Each scene shows the same named points in several views. A view is turned or mirrored, shifted and resized as a whole, has a little noise and may leave points out.

Scene 1
View 1
(98): [  1 -15  -9  -5   1 -22   5 -22  16   2 -15 -21  16   0  -1  10   4  13
  21  -7 -11  18  17   7  -6]
(196): [  1  10 -28  -8  18  -3  -4  -2   9  15   1 -10  10  23 -20  -1  -8   7
  25  -8  -1  14   3   4   9]
(221): [ -1   6  15  -7  -3 -37 -36 -26  31 -12 -19 -43  12  11  17 -17  12  29
  10  14 -18   1  14  -6  -6]
(210): [ 14  14 -15  -5  22  -5 -20  -3  21  -4   1 -28   8  11  -3 -30  -3  23
   4   4 -14   3  12 -22   6]
(31): [ -2   0  17  -7  -5 -39 -31 -29  32 -13 -22 -43  12   6  18 -12  13  29
  10  12 -19   2  17  -3  -9]
(119): [  1   9  -3  -7   7 -22 -25 -15  23  -2  -9 -31  10  17   2 -15   3  22
  15   7 -12   5   9  -5   1]
(72): [ 13   4 -26  -3  23   0  -1  -3  13   4   2 -18  10   6 -11 -16  -6  15
  10  -6 -10  11  14 -14   6]
(124): [ -8   9   1 -10   0 -29 -28 -20  22   2 -14 -30  11  24   1  -4   5  19
  23   6  -8   7   5   7  -1]
(34): [  5   8  -3  -6  10 -19 -23 -14  23  -4  -8 -32  10  11   4 -20   3  23
  10   6 -13   4  12 -11   1]
(111): [  6  15 -49  -8  33  17   7  13   0  24  13   3   8  27 -35  -5 -18   1
  26 -15   4  17  -1  -1  18]
(163): [ -2   9 -22  -9  15 -10  -9  -6  12  12  -3 -14  11  23 -15   0  -4   9
  26  -5  -2  14   4   5   7]
(91): [ 19 -15 -31   0  23   3  23  -8   9   4   0 -12  15 -10 -11  -2  -7  11
  11 -15 -12  20  23 -11   1]
(120): [ -3  17  -1 -10   7 -23 -33 -13  24  -1  -9 -32   8  25   1 -17   3  22
  15   9  -9   2   5  -3   2]
(59): [  8  28 -14  -9  24  -6 -34   1  21   0   3 -28   5  27  -6 -35  -5  23
   6   9 -10  -2   3 -20  12]
View 2
(59): [-10 -13  20  -6 -10 -17  20   8 -37  53 -14   0   5   5 -12   4 -18 -44
  14  21  25  19  -8  22   0]
(196): [-28  -8  35   6  12 -40  -9  -1 -17   1  -8   2  -1 -10 -27   4  16 -26
  -5  13  -7  19   8   8  -8]
(31): [-26  -9  -6 -16 -18  18  11   4 -24  19 -40  -4  18 -28  15 -13 -67  13
  12  45  -8  23 -19  36 -30]
(120): [-22  -6  16  -5 -11 -12   9  -3 -36  24 -29  -1  15  -8  -7   2 -32  -9
   9  31  -2  24  -8  22 -15]
(34): [-20 -12   9  -9  -8  -3   8   8 -21  27 -23   0   7 -16   1  -8 -34 -18
   9  28   7  19 -11  27 -16]
(72): [-24 -16  19  -3  13 -19  -2  17  -1  17  -1   1 -11 -21 -11 -10   3 -40
  -1   9  11  10   0  20  -9]
(163): [-28  -7  31   5   7 -33  -7  -3 -21   1 -14   0   4 -12 -22   3   3 -17
  -3  19 -11  20   5  10 -12]
(210): [-16 -17  14  -8  -2  -9  13  16 -17  40 -10   0  -3 -12  -4  -8 -18 -42
   9  18  22  13  -8  27  -7]
(221): [-22  -8  -4 -16 -20  15  15   3 -30  26 -40  -3  20 -21  11  -9 -63   6
  15  43  -2  24 -19  35 -26]
(98): [-38  -9  11  -4  11  -8 -15   6   2 -19 -20  -2   0 -39  -3 -15 -18   4
  -8  25 -23  17  -1  21 -30]
(111): [-26 -11  48  14  24 -61 -13   4 -12   4  10   4 -14   0 -41   9  48 -54
 -11  -3   3  14  18  -2   5]
(119): [-23  -8  12  -8  -8  -6   8   3 -25  22 -26  -1  10 -15  -3  -5 -33 -11
   8  31   0  22  -9  25 -17]
View 3
(124): [ 12 -11 -16 -10  -9 -23  17  17  -1 -27  25  20  38  29 -51  -2 -40 -16
   1 -12 -11  53  -8   8   4]
(111): [-17  69  -5  50  -1 -41  -1  -9   4  14  -3 -46  19  -5 -24 -20 -45  38
  14  -3  17 -35  18  31  36]
(196): [ -3  33  -7  30 -10 -32   6   0   5  -6  11 -18  28   8 -30 -14 -41  17
   5  -7   3   1  11  22  19]
(119): [  3  -5 -23  -6   8 -24   8  17 -13 -20  19  21  23  20 -50  17 -29 -13
   2  -9 -14  41  -6   5   3]
(210): [-16  14 -32   4  34 -29  -5  16 -27  -5   7  12   2   6 -49  38 -21  -3
   8  -3 -10  16  -6   8   8]
(98): [ 16 -11  -9  36 -17 -17   7   5  10 -38  31  15  33  16 -18   0 -18   6
 -11 -10 -23  29  11  11 -12]
(59): [-20  26 -32 -18  37 -35   1  21 -31   7   1   7   6  12 -68  30 -37 -11
  18  -2   2  21 -13   9  23]
(72): [-12  23 -21  35  17 -27  -6   5 -12 -10  10  -3   7  -1 -28  21 -18  13
   3  -4 -10  -3   8  13   6]
(31): [ 16 -41 -27 -18   8 -14  10  27 -14 -43  32  50  27  31 -52  30 -18 -30
  -8 -12 -31  72 -12  -5 -18]
(91): [ -3  16 -14  73   5 -22 -13  -4   0 -24  18  -4   7  -7   0  21   1  29
  -9  -5 -22 -17  21  15 -10]
(120): [  3  -2 -22 -15   5 -25  12  20 -10 -17  18  17  28  24 -58   8 -39 -16
   5  -9  -9  45  -9   6  10]
(221): [ 11 -35 -30 -26  12 -17  12  29 -17 -37  29  46  25  30 -59  32 -23 -32
  -3 -10 -26  71 -16  -5 -12]
(163): [  2  22  -9  21 -11 -30   9   4   5 -11  15  -8  31  14 -35 -11 -42  11
   4  -7  -1  14   7  20  16]
(34): [ -2  -4 -27  -3  17 -25   3  19 -17 -20  18  23  16  17 -48  29 -22 -12
   2  -6 -17  37  -7   3  -1]
View 4
(196): [-69  46   3 -24  22  29  -7   0  15  -3  -5 -22 -23  10  -4  35  37  22
 -84 -16 -15 -26  27 -38  11]
(98): [-45   0  13 -35  57  13 -13 -11  18  -7 -10 -35  22 -19  -6   1  65  24
 -75  32  -3 -10  38 -21 -15]
(120): [-34  27 -12 -17  47 -16  -1  19   0   2  12 -30 -30 -15   9  30  25   7
 -72  32   8 -31   3  21   8]
(124): [-34  22  -8 -17  68 -11  -3   8  -8   0   3 -23 -16 -13  11  17  28   4
 -79  36   9 -21   4  17   5]
(72): [-50  21   5 -30  -8  11  -8  18  44  -2  16 -50 -22 -16 -14  43  52  36
 -56   4 -12 -37  38 -24   2]
(210): [-31  21  -5 -22 -12 -16  -2  38  41   4  34 -58 -42 -30  -7  54  36  28
 -46  24   2 -52  19  14  10]
(34): [-27  11  -6 -22  32 -20  -5  23  18   1  19 -46 -22 -28   1  30  37  16
 -58  40   8 -34  13  21   3]
(119): [-31  16  -6 -21  42 -16  -3  17  10   2  14 -37 -21 -22   5  26  33  12
 -65  38   9 -31  10  20   4]
(91): [-58   2  23 -43  -8  29 -15  -2  60  -9   3 -56   8 -22 -25  26  80  49
 -54   6 -18 -28  61 -53 -13]
(221): [ -8  -2 -12 -19  70 -41  -3  23  -2   3  17 -43 -11 -39  12  12  34   2
 -62  74  23 -27   1  54  -3]
(59): [-35  40 -16 -13  -6 -18   0  43  25   7  33 -46 -63 -17   3  64  16  17
 -54  14   3 -53   3  22  21]
(31): [ -7 -10  -8 -21  78 -40  -4  16   0   1  15 -43   1 -44  10   3  41   5
 -61  80  24 -22   4  52  -8]
View 5
(124): [ 22 -40 -21 -10   7   1 -11  40 -25  40  30  42  15   6  31 -18 -25  20
  24  23 -37  10  30   8 -36]
(111): [ 18  74  -7  65 -21 -84  62  37  32  55  34  -4  21 -20  45 -23 -47 -48
  45  28 -13 -22  29  59 -24]
(72): [  1  40 -15  24  11 -34  40  29   4  21  22  26  10  12  33  13 -34 -23
  28  17 -18  -3  -1  23  -5]
(196): [ 15  25 -12  36 -15 -46  28  35  10  50  30  15  17  -9  39 -23 -40 -22
  35  31 -25  -7  27  34 -24]
(163): [ 18  11 -13  26 -11 -34  15  36   3  50  29  20  17  -6  37 -21 -38 -12
  33  29 -29  -4  29  29 -27]
(119): [ 19 -22 -23 -12  23  -4   8  39 -26  23  28  43  15  16  28   2 -20  12
  22  14 -27   8  16   8 -27]
(120): [ 29 -27 -23 -12  20  -9  10  45 -29  29  34  41  18  12  29  -9 -19  15
  24  13 -27   9  28  13 -39]
(98): [-17 -11  -7  21 -22   7 -26  16   4  43   8  32   2   2  30  -8 -42  -3
  18  38 -44  11  -5   0   6]
(31): [  7 -60 -25 -37  31  37 -24  34 -44  13  19  62   8  28  21  11 -15  36
  11  13 -39  24   5 -18 -17]
(91): [-31  55  -5  47 -14 -23  20  11  24  26   4  20  -2   8  34  16 -46 -37
  25  31 -27  -2 -24  15  26]
(210): [ 15  22 -23  -3  43 -24  50  40 -20   3  29  38  16  25  29  22 -18  -8
  25   2 -11   1   4  16 -20]
(221): [ 16 -56 -28 -40  37  29 -12  39 -46  11  23  61  12  28  21  12 -12  35
  14   8 -35  20  11 -13 -24]

Which points are out of place in each view (at most two, in the order of its rows)? Write none if all are in place.
view 1 => (120)
view 2 => none
view 3 => (98)
view 4 => (196), (210)
view 5 => none
